Points on a hilly landscape, in no order, each with its height.
From any point a ball rolls to the lowest of the 2 points nearest to it. It stops when none of these is lower. Distance is the straight distance between rows; heights are no part of it.
zodub height 509: [ 98 104 114 142 121 143  63 126 108 123 150  95 135 148 155 170 164 163
 123 124 122 155 155 145  60  78 162 157 139 134 138  97  87 119]
fese height 184: [133  89 126 188 146 167  87 145  95 138 123 130 128 101 134 114 120 172
 105  71  98 105 132 190  70 104 129 124 115 195 111 167  46 128]
Tepeb height 420: [106 124 117 104 119 104  96 116 119 106 150  98 150 154 135 166 166 123
 141 141 146 155 135 109 106 105 150 143 150 103 129  75 123 101]
Bofab height 435: [112 121 104 148 128 159  88 159 104 108 141 107 131 108 159 117 112 160
 143 122 119 138 128 106 119 132 176 129 125 100  71 130 163 162]
Dudi height 251: [150 145 148 101 116 118 158 104 176 140 113 123 126 176  46 135 176  97
 143 156 136 129 132  91 186 148  77 151 123 116 179 122 140 106]
Gug height 419: [149 138 128 126 131 130 155 112 102 126 112 159 143  70 185  64  50 104
 106 101 140 105  88 145 141 164 142 105 123 128  70 138 115 102]
Pomar height 515: [145 122 149 139 129 124 189  64 153 165 116 167 109 168  53 141 158 113
 109 119 111 122 133 152 170 154  52 138 104 158 176 138  89 100]
nem height 169: [137 137 170 183 103 127 117  91 121 109  65  97 176 107 136 122  87 131
 133 130 120 125  84 100 173 154 141 178 112 114 104 110 197 171]
Kobif height 223: [130 135 111  89 142 125 149 157 127 116 152 127 123 101 150 106 108 117
 147 137 138 127 138 109 130 156 131 100 143 121  98 157 152 139]
zimen height 176: [112 147 118  54 137  76 172 138 157 122 188 128 122 166  97 157 186  99
 154 161 149 150 165 115 129 113  85 116 160 126 178 138 115 105]
tek height 330: [116 115  95 135 169 175 127 163 117 139 163 162  79 134 140  92 135 168
 106  94 132 116 179 173  92 118 142  75 128 160 117 187  89 143]
zun height 409: [148 147 145 137 129 126 167  87  99 148 114 167 161  64 178  71  32  97
 108  98 125 104  79 147 158 157 119 107 109 126  66 138 125  93]
rugom height 718: [106 104 110 140 116 138  83 137 134 130 136 108 109 186 102 194 194 152
 149 137 102 173 171 124 113  79 132 170 134 120 150 106 145 131]
Kuf height 574: [137 145 166 174 109 131 128  72 151 147  65  95 140 172  75 133 150 141
 102 118 111  96 118 141 164 139  83 195 108 173 185 134 122 123]
basem height 764: [ 84 130  95  93 129 112  91 158 152 130 163 114  95 153 162 143 182 126
 130 168 157 138 159 142  72  62 174 100 171 110 135 108 119 112]
mik height 301: [144 111 147 180 138 120 164  69 113 169 112 179 138 129 111 120  90 137
  96  96  75 100 115 201 138 132  66 130  91 189 131 151  91 101]
vesug height 228: [122 122 122  81 126  95 152 109 147 119 167 127 131 169  90 157 187 122
 144 144 149 152 147 114 125 126  92 125 147 129 164 104 102  94]
Rapu height 606: [141 106 158 128 102 101 123  61 132 112 143  99 178 170  95 153 158 114
 133 127 151 141  96 100 135 136 106 155 115 112 173  63  81  87]
mepuf height 150: [102 122 113 165 127 175  53 173 105 113 130 125 118 112 190 112 140 179
  98 101 142 126 125 165  44  84 193 133 112 140 134 120  56 152]
las height 128: [139 129 161 147 108 112 120 101 125 107  99  95 179 119 126 140 113 114
 151 151 135 141  92  74 162 152 136 158 124  92 114  82 189 145]
tovom height 179: [127 144 150 141 105 124 103 103 155 123  89  90 153 182  81 151 172 128
 140 152 121 144 125  85 170 127 123 184 120 105 167  83 169 128]
fop height 258: [128 129 148 117 100 114 113  92 160 127 118  99 143 191  64 159 186 110
 148 146 129 142 125  88 166 125 103 170 120 102 180  78 138 106]
maka height 65: [163 137 160 123 136  99 204  67 140 149 122 171 143 108  84 116  92  74
 119 121 131 110  99 132 183 157  54 118 117 127 140 142 121  95]
Bok height 399: [133 115 125 145 120 146 110 145 125 107 119 167 104 111 202  86 111 161
  85 111 160 108 104 180  60 113 189 104 109 147 133 113  38 147]
mazaz height 381: [164 142 142 147 130 134 176 117 100 164  98 165 138  68 152  77  14 101
 135  97 103  97  95 141 182 152 113 106  97 127  71 158 216 146]
Leku height 333: [140 110 131 181 146 134 145  95  95 163 125 173 129 110 136  99  79 145
  92  80  79  99 126 208 124 123  94 110  91 183 103 172  74 103]
gefo height 284: [ 98 134 119  83 126  90 115 131 155 128 149 122 118 148 157 138 182 116
 109 169 170 138 144 149  71  93 159 101 161 121 167  78  74  94]
baz height 370: [131 123 127 130 128 147 148 118 162 157 109 137  90 188  51 156 196 142
 123 142  97 145 176 137 155 141  80 149 121 157 179 150 115 123]
Seki height 533: [125 104 129 173 126 159  84 134 100 120 115 122 136 105 185 119 112 168
  78  98 127 102 115 188  60 113 155 135 110 179 132 131  15 115]
deku height 98: [122 146 140 130 101 125  99 123 157 121  95  91 140 175  89 160 162 114
 152 163 119 148 122  69 177 121 131 177 133  90 152  90 203 135]
vaz height 266: [128 128  95  71 148 115 177 140 153 136 163 152  88 166  70 166 188 127
 143 149 121 153 174 120 141 133  75 114 143 143 161 153 123 121]
vimod height 275: [147  83 129 215 132 155  82 145 113 150  84 124 111 105  77 141 133 173
 111  81  72  96 121 179  92  92 110 154 114 209 127 154 100 154]
goru height 361: [161 150 159 148 121 128 175 108 122 160  76 156 153  75 136  93  30  91
 138 115 131 104  88 124 195 158 108 127 105 120  87 148 226 152]
Meli height 369: [133 113 137 142 113 123 122 107 135 119 115 117 145 160  97 161 163 145
 140 141 112 157 136 118 144 132 114 154 123 127 147  98 135 126]
fifuf height 440: [127 124 141 126 111 123 120  88 116 105 130 110 165 121 162 138 123 131
  99 129 156 135 107 132  98 146 147 132 131 126 129  78  65  83]
Vogi height 268: [115 120 122 160 110 145  72 152 116 104 118  99 136 127 139 153 123 148
 160 145  99 157 120  87 136 114 173 158 120  90  90 106 207 175]
nogim height 607: [126  91 130 191 123 161  64 154 116 133 106 102 118 138  93 172 168 183
 134 111  69 131 149 147  78  75 126 177 122 181 145 130 101 160]
Badep height 192: [140 122 105 107 151 138 165 152 116 131 143 147 110  96 136 108  90 115
 143 113 130 117 140 122 150 157 121  88 129 129  89 172 162 146]
dogad height 263: [149 137 147 165 141 120 187  64 130 174 107 183 119 134  97 117  94 123
  96 107  83 108 117 181 175 140  60 130  98 168 140 151 115 111]
Zubof height 452: [119 140  90  99 168 157 139 210 116 128 166 149  67 108 155  77 107 138
 136 111 141  94 155 133 116 142 159  63 139 122 107 189 153 158]
Viki height 92: [115 110 113 179 138 180  62 178  93 120 124 125 120 107 168  92 119 184
 104  80 123 107 124 176  59 102 173 128 119 160 117 159  56 149]
lobu height 220: [ 97 118 111 130 116 141  58 160 129 113 142 132 101 128 195 124 147 155
 101 138 163 134 126 161  48  66 210 121 128 111 145  74  72 143]
sola height 199: [147 145 153 120 127 119 169 100 172 143  98 131 120 152  53 130 146  98
 136 151 124 129 130 101 190 161  78 146 124 122 164 138 152 124]
nuzag height 133: [154 149 161 118 140 101 202  68 111 150 135 182 161  73 143  87  54  75
 100 109 129  97  88 147 162 153  76 103 119 130 102 134 100  71]
zoz height 259: [144 135 142 113 130 111 170 119 147 129 119 141 133 123  86 136 126  99
 147 144 128 138 127 103 177 164  85 121 128 124 136 140 153 126]
Buk height 618: [123 122 117 186 124 165  76 165 138 133 101 110 112 148 102 151 152 174
 138 133  76 138 153 121 138 109 138 167 116 138 124 154 182 184]
vefo height 118: [162 155 155 126 139 108 209  80 120 168 115 186 142  83 106 100  48  82
 114 112 108  98  95 141 195 152  68 111 104 129 115 150 167 106]
lamis height 679: [113  96 125 171 109 146  66 146 127 139 114 101 115 174  96 194 195 164
 145 126  77 155 167 132  97  61 127 187 128 151 172 115 126 142]
Lif height 462: [135 159 135 155 136 150 149 125 153 168  67 132 104 126  98 110  91 127
 111 124 106 111 146 134 200 158 102 145 112 145 127 176 216 162]
Tunol height 213: [154 153 153 145 144 116 196  78 146 178 101 179 111 123  87 112  87  97
 104 120 106 107 121 153 199 151  61 125  98 146 141 154 157 119]
Nufa height 270: [110 130  97 101 119 110 104 177 144 111 146 111 109 147 119 179 155 115
 174 163 122 160 144  85 147 105 139 138 157  91 111 124 204 136]
bovi height 520: [133  99 143 166 121 148  98 104 107 123 116 122 148 107 170 133 115 158
  78 100 124 108 113 186  69 120 136 143 117 183 140 127   7 101]
Nop height 415: [152 122 121 149 137 151 136 153  96 141 116 146 125  77 153  78  43 122
 143  98 114 112 113 128 169 166 151 105 116 116  60 165 197 164]
ziz height 536: [135 129 144 190 112 141  88 120 131 137  51  81 129 148  76 148 152 168
 110 117  81  97 127 147 120 110 119 199 121 190 162 135 141 152]
pofa height 302: [140 136 142  93 109  94 141 103 160 123 143 111 141 172  56 153 183  99
 154 155 143 148 124  86 164 133  84 151 132 105 175  97 127 105]
kana height 470: [119 136  98 126 150 165 100 196 111 120 142 154  83 115 178  57 105 158
 120 109 156 108 122 146  93 130 205  92 131 115 105 149 121 161]
tafam height 558: [125  92 150 131 108 120 104  71 112 117 142  89 172 171 122 170 164 143
 121 120 142 141 122 131 100 122 121 157 117 139 180  66  50  82]
ren height 136: [123 105 113 176 147 177  81 162 100 132 137 132 112 116 153 101 125 184
 110  82 117 114 146 183  73 111 152 109 120 170 109 174  64 145]
Rul height 265: [100 119  88 114 148 158 102 173 134 126 178 139  88 157 134 132 169 171
 134 129 133 142 181 141  81  87 160 100 146 133 116 142 127 140]
Mamo height 225: [107 130  90  90 142 129 122 165 143 124 176 128  97 149 138 139 162 148
 140 147 144 144 174 127  96  96 144 105 157 128 121 139 142 128]
zefi height 246: [103 127 109 105 114 114  83 153 147 119 138 136 103 130 192 120 162 131
 109 158 165 128 129 155  55  79 195 110 145 107 145  74  82 128]
Nuz height 131: [100 143 111  64 134  80 141 146 150 120 184 116 120 168 122 155 187 105
 154 166 153 147 160 118 118 101 109 115 167 114 158 129 133 104]
Sado height 541: [111  93 128 173 119 157  52 140 102 118 140  88 146 127 142 169 154 172
 127 108 100 139 145 147  55  78 155 161 128 152 138 113  80 133]
gakav height 377: [ 98 144  96 104 116 122  74 175 107 101 149  85 126 118 170 145 113 116
 168 151 138 149 114  81 119  96 190 133 152  66  71 111 206 143]
ropu height 540: [139 139 159 175 113 130 131  86 145 130  64 106 148 154  92 131 134 135
 117 131 112 123 114 129 168 150 101 178 113 149 150 128 152 146]
ripig height 310: [136 119 103 101 142 139 171 133 158 144 139 160  79 170  62 162 187 135
 127 138 108 151 183 136 145 143  72 122 124 156 167 161 117 125]
div height 366: [128 138 125 101 136 121 162 107 138 117 137 144 128 112 158 107 126 123
  98 132 150 120 125 150 101 148 133  96 142 146 126 128  63  94]
lopa height 178: [107 129 101  81 134 102 127 148 140 116 166 120 113 160 114 162 176 134
 150 152 143 155 164 119 114  99 126 122 160 119 138 119 141 113]
zis height 573: [108 130 110 150 118 155  70 149 102  98 125 106 141 107 193 116 113 159
 109 119 142 133 114 130  81 125 197 136 118 110  88 104 102 145]
tez height 398: [157 125 128 137 139 140 169 141 114 157 108 158 117  74 134  84  36 105
 142  99 108 106 114 133 182 160 114 100 105 127  75 168 207 162]
Fak height 309: [107 128 115  86 136 114 133 126 154 131 164 131 109 157 141 138 188 138
 112 158 157 135 166 157  64  98 141 101 161 143 164 102  66  96]
mup height 430: [139 140 113 105 146 123 169 124 115 128 128 153 125  85 171  77  79 106
 107 113 146 107 111 141 130 155 129  89 133 135  91 158 109 111]
Tosa height 245: [146 150 155 109 100  94 130 125 151 113 123 109 162 143  83 149 142  89
 168 166 147 147 108  60 180 136 107 155 132  83 147  95 176 129]
dufiz height 316: [110 130 111 119 105 117  84 151 134 109 118  95 124 147 120 179 140 114
 174 163 117 163 128  66 157  95 153 162 149  76 110  99 227 143]
Sotup height 155: [144 124 115 110 148 129 168 145 138 144 127 155 107 102 112 124  98 108
 142 127 113 125 144 116 174 161 102 103 127 129 104 168 175 149]
rupuv height 566: [140 130 169 159 100 131 140  65 156 148  87 111 136 188  59 131 168 132
 113 118 119 108 117 138 167 142  76 183 101 165 196 120  95 113]
Buron height 332: [119 128 118  89 146 122 160 116 158 135 159 151  99 148 139 123 177 137
 101 149 151 126 168 170  66 116 131  81 152 163 165 120  46  98]
pidu height 643: [142 105 168 162 109 118 140  66 131 122 106 122 159 146  97 142 134 133
 122 125 122 126 109 130 146 150 104 154 112 140 151 105 108 114]
Dosu height 417: [133 119  92 107 172 152 172 158 125 143 158 167  67 119 119 110 109 133
 120  95 120 109 174 150 143 149 103  74 123 151 112 193 142 146]
balaz height 434: [146 147 125 132 144 150 163 150 149 170  80 154  94 100 107 109  68 105
 134 119 106 107 140 128 200 165 101 121 110 133 110 176 234 166]
pakef height 349: [101 132 106 107 114 110  78 146 119  98 139  90 142 133 144 172 136 108
 168 151 133 165 119  74 137  96 166 147 154  72  97  89 206 133]
sapog height 604: [128 154 144 100 109 106 123 135 112  99 127  94 183  86 166 125  98  92
 155 145 157 141  86  70 132 150 156 126 144  89  87  97 154 117]
lage height 191: [134 161 148 101 103 110 122 124 175 129 103  88 145 171  60 141 163  90
 161 168 142 140 123  53 193 126 107 170 134  87 165 100 191 125]
Nugev height 429: [139 114 106 149 148 162 126 171  96 138 133 145 113  87 152  72  57 137
 143  88 118 111 131 131 150 160 157  99 116 117  63 174 183 166]
medi height 577: [126 134 131 196 119 153  83 145 134 132  64  86 124 140  91 138 145 170
 117 126  80 109 135 139 139 111 132 192 115 165 139 154 173 175]
Nefuz height 393: [ 99 152 101  99 118 129  79 193 107 103 151  91 128 104 188 115  99 121
 165 144 152 133 109  80 116 114 199 120 152  74  68 121 195 155]
basad height 450: [107 103 124 124 117 124  98 109 123 119 146 108 140 173 122 174 176 150
 137 132 129 161 152 125 103  99 133 155 137 127 141  86 108 102]
nok height 526: [136  84 160 158 110 126  97  77 103 122 124  92 180 144 123 169 147 151
 118 114 114 131 108 139  96 125 116 167 116 154 165  85  53  98]
gim height 222: [133 120 149 183 106 130  99 111 117 110  87  95 163 123 127 137 114 150
 136 132 100 133 105 112 151 139 145 172 110 119 113 113 173 174]
Zaga height 615: [121 161 145  83 107  82 122 123 121  97 147  89 184 110 152 135 126  83
 145 151 169 141  93  79 125 136 145 124 148  84 120  85 127 100]
vetap height 518: [138 145 159 173 118 127 143  91 144 135  60 115 148 134 100 122 104 125
 120 130 118 121 110 125 190 154 111 176 112 141 131 136 184 149]
retub height 413: [122 131 112 133 123 158  83 175  95 106 138  97 136  98 177 107  93 145
 156 131 133 133 106  86 127 135 191 131 130  86  54 121 188 162]
Toz height 320: [113 116 107 167 112 156  65 163 129 117 116 101 109 148 127 166 141 159
 159 139  82 160 138  96 136  98 164 169 121  95 106 123 210 178]
Donit height 448: [134 134 102 131 157 172 106 207  82 131 138 147  98  86 170  48  48 134
 142  83 143 100 118 128 141 168 183  94 129 100  71 180 181 163]
Tolet height 569: [118  88 117 174 131 168  52 156  99 130 143  98 125 131 120 169 166 179
 134  95  93 137 157 152  52  67 138 162 130 175 138 125  74 140]
bar height 363: [130 102  92 162 169 173 130 163 103 147 152 170  78 136 114 111 131 169
 111  81 107 124 181 176 110 122 114  91 115 171 118 202 103 150]
gafu height 537: [142 125 164 155 116 122 165  56 152 158 105 148 121 177  61 138 160 123
 106 117 114 112 123 157 168 148  63 161 104 167 185 132  88 104]
gova height 441: [137 147 146  79 136  81 190 101 145 118 166 131 150 130 105 126 144  79
 140 143 160 131 126 108 138 149  74 105 147 127 156 140  88  91]
Ragif height 436: [126 122  87  96 175 154 157 191 120 135 174 158  64 117 138  98 108 134
 132 103 131 107 174 132 130 142 127  67 135 137 106 197 156 155]
vef height 323: [133 105 144 132 111 121 138  89 133 120 135 121 152 155 102 156 161 138
 125 132 128 148 132 131 124 138 107 137 128 135 144 100  91 101]
kog height 624: [143 112 170 145 101 109 127  62 133 114 120 105 182 152  98 150 142 123
 133 128 134 136  94 106 147 148 107 154 109 120 163  71 103 104]
zaman height 123: [147 144 174 157 104 120 136  93 131 109  72 100 185 109 121 122  92 109
 143 140 145 131  81  80 175 159 132 164 118  96 112  90 203 156]
tilot height 422: [122 113 144 140 116 122 113  86 111 103 126  99 174 123 143 148 131 138
 123 128 136 145 109 116 114 144 141 145 125 122 122  77  98 108]
lipa height 545: [127 113 125 168 118 151  77 137 100 109 104 125 140  96 197 104 100 165
  87  99 138 110 100 180  64 118 175 140 105 154 116 125  32 134]
Daz height 147: [139 144 113  67 166 110 209 157 137 142 167 150  98 104 136 121 107  85
 133 122 131 108 159 125 150 149  73  78 139 138 134 197 139 138]
mome height 623: [128 177 163  84 100  73 137 120 125 101 142  94 205 100 168 116 114  70
 146 149 179 136  88  74 135 145 138 118 147  80 125 106 111  94]
zoma height 304: [160 152 177 129 103 106 172 112 139 134  86 129 177  84 108 113  70  74
 154 138 150 111  86  75 191 166  97 130 123  95 109 137 202 139]
mim height 424: [127 149 148  74 128  77 170 103 147 108 171 113 160 135 114 128 156  87
 133 150 173 138 122 112 121 137 100 108 149 119 161 113  73  84]
Rik height 278: [136 108 146 111 115 109 157  78 145 127 144 132 138 176  74 156 177 130
 132 133 138 148 138 126 131 141  81 141 128 141 176  97  75  86]
tevu height 331: [158 157 170 142 114 123 171  99 140 146  74 135 164  92 105 105  63  90
 138 136 142 112  93 103 202 165 101 138 119 111 111 143 212 148]
bamo height 782: [ 99 123  94 112 129 137  71 202 136 125 149 150  75 131 190  96 151 143
 131 151 156 124 125 150  67  71 217  88 143  90 128 107 110 154]
tuko height 559: [117 123 121 165 111 160  52 144  91 101 112 107 144  95 198 114 102 166
  97 100 133 122  93 152  62 116 198 150 102 124 109 111  61 146]
vav height 461: [118 113 145 131 111 125 105  88 116 113 128 104 161 132 173 147 138 147
  88 128 151 135 115 153  83 130 152 142 123 143 153  75  34  83]
Misi height 267: [103 137 118  81 117  91 110 143 154 117 141 121 123 127 180 125 166 116
 110 173 165 130 129 142  79  96 175 105 152 110 147  76  84 107]
vuv height 594: [126 138 134 129 112 135 102 129 101  99 113  95 176  82 181 114  86 116
 135 132 141 139  84  85 125 153 182 137 128  88  68  95 153 138]
bena height 458: [141 123 123 114 155 118 196  92 126 150 140 175 115 119 106 122 109 106
 109 111 117 119 134 152 148 150  70  97 126 151 124 158 108 109]
mivar height 306: [111 120  90 121 164 166 123 177 128 128 166 153  73 140 143  96 144 164
 121 116 137 123 177 153  85 111 155  76 138 145 118 172 111 142]
ganez height 190: [131 154 113  56 159  91 199 145 145 129 174 143 115 131 121 134 143  96
 142 148 140 129 160 116 132 143  75  85 151 133 151 179 127 136]
guma height 489: [130 151 140 156 132 143 146 107 158 157  72 121 117 145  83 121 123 131
 110 134 108 117 145 124 195 163 104 160 118 147 140 157 187 148]
Gegut height 472: [145 117 120 110 158 120 208  92 139 148 143 180  92 134  85 139 136 110
 105 116 119 125 146 154 155 148  59 101 127 157 148 164 104 110]
Noteg height 382: [134 123 132 107 133 115 161  97 129 112 145 131 143 124 134 120 128 127
 114 129 148 135 127 131 115 151 117 108 140 143 127 120  80  93]
repu height 132: [157 155 166 115 125 105 191  84 163 153 104 148 129 127  64 119 111  75
 122 137 132 112 113 108 205 163  65 135 122 124 154 145 154 112]
Luv height 187: [102 119 115 149 116 151  48 158 113 109 129 121 121 120 206 125 138 166
  94 118 149 132 117 164  41  80 208 137 117 122 143  94  61 153]
rufif height 161: [154 162 135  99 155 109 218  88 104 165 142 190 137  74 147  90  55  79
 100 100 115  91 107 151 158 144  64  84 116 135 102 163 118  77]
Rozuz height 181: [151 148 122  90 162 120 211 113 107 162 146 178 117  79 148  86  62  86
 104  99 118  92 126 156 153 147  79  77 119 139  99 177 126  97]
Dugo height 582: [121  99 145 109 109 105 118  70 125 120 159  96 160 174 107 172 178 127
 122 126 159 147 125 123 106 123 117 150 132 126 178  62  66  73]
Pizef height 221: [127 134 111  74 152 103 182 135 144 125 171 144 108 138 106 141 155 115
 137 143 138 133 161 124 133 143  85  95 150 141 145 159 116 114]
Gil height 196: [133 142 138 102 113 103 128 138 134 111 129 101 161 124 114 153 129 102
 169 162 135 152 112  65 166 136 126 142 138  82 119 101 187 131]
Miz height 478: [117 133  99 121 171 167 120 209 108 129 145 176  53 114 161  44 105 151
 110 104 153  91 139 167  97 134 187  63 131 120 131 179 117 161]
tariz height 479: [109 107 124 134 118 133  97 105 113 118 144 105 151 152 141 165 164 155
 122 126 130 151 151 145  81 104 143 144 129 133 141  90  83 100]
Mus height 474: [156 140 140  87 145  94 217  92 155 140 150 166 115 140  59 137 142  81
 124 130 133 121 130 123 174 158  41 115 131 135 167 155  96 103]
doka height 110: [144 137 110  89 157 114 200 143 137 141 140 157 106  99 115 131  99  92
 139 119 123 115 148 121 168 156  72  92 132 134 123 184 157 139]
lud height 490: [149 135 133 104 140 115 203  91 155 153 123 172 101 148  52 141 148  97
 117 131 116 122 138 133 179 160  48 121 120 145 164 149 107 104]
Mora height 777: [ 89 136  88  98 136 132  79 198 147 125 163 128  79 140 180 109 158 136
 136 161 152 127 140 137  72  73 202  90 156  95 125 124 138 143]
Zan height 497: [124 129 141 177 110 147  96 122 144 141  66  85 131 169  76 157 180 166
 120 127  82 110 143 138 131 111 106 193 117 178 177 134 136 147]
vam height 269: [147 140 159 118 108 110 153 133 135 118 106 117 173  92 118 131  93  92
 172 152 139 133  98  65 175 168 119 129 131  88 102 129 199 144]
mutog height 414: [155 128 127 139 144 142 170 141 132 167  98 163 107  92 116 102  55 106
 133 107 100 113 127 133 192 163 105 105 100 138  96 170 215 162]
gote height 738: [ 96  99  95 117 118 132  88 144 131 121 156 114 100 182 112 195 191 142
 147 138 121 169 174 125 109  69 142 148 157 114 138 106 145 122]
nuzir height 786: [116 119 105 126 131 140  83 207 127 113 143 174  72 123 189  69 133 155
 124 135 156 120 108 154  58  95 223  80 130 101 141 113  98 174]
tarez height 397: [154 132 146 142 132 129 167 103  98 153 111 158 156  67 155  77  28  97
 125 102 116 106  85 143 169 163 118 106 102 122  66 151 172 117]
feso height 291: [137 134 124  95 135 108 165 133 142 119 142 137 129 124 105 145 134 109
 152 148 136 144 137 100 148 153  97 109 142 124 128 141 141 121]
ferod height 454: [116 139  99 124 134 155  95 181 107 108 140 122 111 104 181  81 102 152
 129 119 141 127 120 126 108 133 195 113 133 106  78 136 136 150]
Bafu height 421: [116 107 104 176 130 167  67 178 102 114 136 113 123 123 145 124 119 174
 153 114  97 139 128 105 122 118 175 139 116  99  80 147 178 180]
depe height 162: [163 168 151 141 146 121 212  87 129 184 104 187 123 101 103 103  57  93
 104 116 101  96 106 150 202 142  65 116  90 139 127 156 188 122]
zof height 491: [127  96 157 158 116 139 109  81 104 121 127 104 170 130 151 152 124 150
  93 112 125 121 111 159  80 130 122 154 119 165 155  98  19  79]
zizug height 372: [109 110  98 179 128 171  59 190 120 118 127 111 104 143 127 150 132 177
 158 129  85 150 136 104 136 100 169 155 120  97  99 151 211 187]
Redof height 376: [107 135 114 109 117 113  85 137 112  99 140  84 153 122 159 146 135 121
 145 144 139 157 115  92 116 115 175 142 147  84  94  84 158 121]
Zit height 396: [113 128 132 116 119 114  99 112 112  99 137  94 163 124 158 149 135 127
 126 141 146 149 115 103 110 128 159 140 142  96 106  74 123 106]
Valaz height 583: [115 129 122 144 112 142  82 132  94  95 122  93 158  95 185 123 106 149
 119 126 133 138 100 113 102 137 192 142 120 102  77  93 120 134]
dolum height 642: [124 106 121 184 111 160  65 152 130 141  93  97 112 158  83 177 179 176
 138 123  69 133 156 134  97  76 127 184 122 168 164 129 132 163]
zel height 631: [131 181 163  77 101  77 153 126 131 100 129 114 186  80 186 100 102  66
 136 154 187 129  83  94 121 152 142 110 144  96 125 113  93 100]
Zitu height 227: [ 99 128  92  89 122 104 108 163 141 108 166 109 107 160 123 176 172 124
 166 156 136 164 160 103 123  84 141 130 165 102 122 123 177 128]
vakor height 755: [ 80 116  88 106 129 121  86 152 139 126 167 115  90 173 144 172 184 137
 141 145 149 155 172 131  76  54 167 124 174 107 126 110 140 120]
Dinaz height 383: [129 133 124 120 127 133 135 123 130 112 120 151 122 108 191  90 113 139
  90 123 157 116 114 166  83 133 163 104 126 142 122 117  53 117]
faba height 233: [133 135 138 106 119 117 132 147 127 107 124 113 156 102 132 140 112 108
 169 153 133 145 111  77 158 147 131 134 141  97  93 117 192 142]
Nopar height 403: [118 136 136  91 123  96 142 108 138 109 152 111 153 136 134 140 153 115
 124 144 163 140 125 116 106 137 129 116 148 120 141  93  88  86]
nama height 247: [130 135 122  93 130 114 142 149 130 110 145 113 148 106 145 124 113 112
 153 146 140 139 125  89 135 145 139 114 147 107  92 129 161 129]
Sovo height 410: [120 103 137 147 106 126  96 102 121 118 118 100 149 167 105 178 175 143
 143 133 111 155 136 111 125 113 130 172 121 120 151  82 130 129]
vesok height 174: [128 121 154 147 110 117  94 100 110  98 110  88 180 121 134 147 122 125
 148 148 126 152  96  84 139 140 150 160 120  93 110  73 162 139]
Kopel height 350: [120 139 119  92 141 118 166 116 152 132 150 157 104 126 161 105 147 133
  93 142 153 114 146 164  71 127 132  80 142 156 154 127  48  99]
livi height 231: [147  74 134 211 143 161  79 149  96 146 108 122 120  96 102 134 123 179
 114  76  81  95 122 185  71  96 115 136 114 207 124 150  69 140]
ziv height 433: [129 128 141 154 115 151 118 114 155 154  87 115 111 187  70 156 192 153
 125 139  84 137 167 138 145 128 102 171 118 160 179 134 130 136]
Sevo height 439: [140 132 118 108 151 121 179 107 121 133 133 156 128  98 145 102  97 107
 112 117 131 117 125 140 138 156 107  90 129 143  99 154 109 109]
Mabo height 457: [143 143 140  76 139  91 199 106 155 130 158 143 133 135  82 141 147  85
 142 141 144 133 130 108 159 154  61 114 140 128 162 152 107 105]
lugig height 790: [130 115 111 130 136 141 102 186 120 111 133 181  79 112 196  56 120 149
 112 120 159 105 105 168  68 108 208  75 119 116 138 122  76 168]
sako height 218: [121 121 137 160 109 131  82 118 107 103 111  92 159 126 142 157 125 139
 144 138 108 152 112  92 126 128 161 165 124  97 102  88 174 156]
tilu height 395: [131 111  90 136 173 157 163 148 117 147 155 176  74 133 108 116 124 149
 112  96 108 126 180 164 135 134 101  81 118 163 113 195 126 152]
mupo height 770: [ 86 143 107  76 123  90  92 179 158 126 158 120  96 132 184 121 164 104
 138 184 151 129 143 135  84  75 180  87 163  93 140 115 117 128]
Zot height 106: [155 143 164 128 132  97 204  59 122 153 129 178 155  88 113  99  70  80
 113 116 129 101  87 136 175 155  65 116 116 126 113 133 118  83]
zigo height 465: [116 141  94 102 173 158 128 229 121 130 163 167  45 111 162  47 104 137
 128 112 147  82 145 150 101 144 181  54 145 117 130 188 141 168]

Where does a ball stop that starts at each point below?
guma: mazaz
Vogi: zaman
nama: doka
goru: Gil
Rozuz: maka
Leku: maka
tilot: Nuz
mup: mazaz
Zubof: Nuz
Noteg: Viki
mik: maka
medi: doka
Misi: Viki

Call two points neighbours if one is among the 2 nearest of the other. Go from one point of each pair to the other, from neighbour to neighbour, staying as low as possible. Name the highest point that can't be avoided.
Nuz / maka: lipa
mazaz / Viki: lud
maka / Gil: feso
Gil / deku: Tosa
deku / doka: nama
zaman / Nuz: Bofab
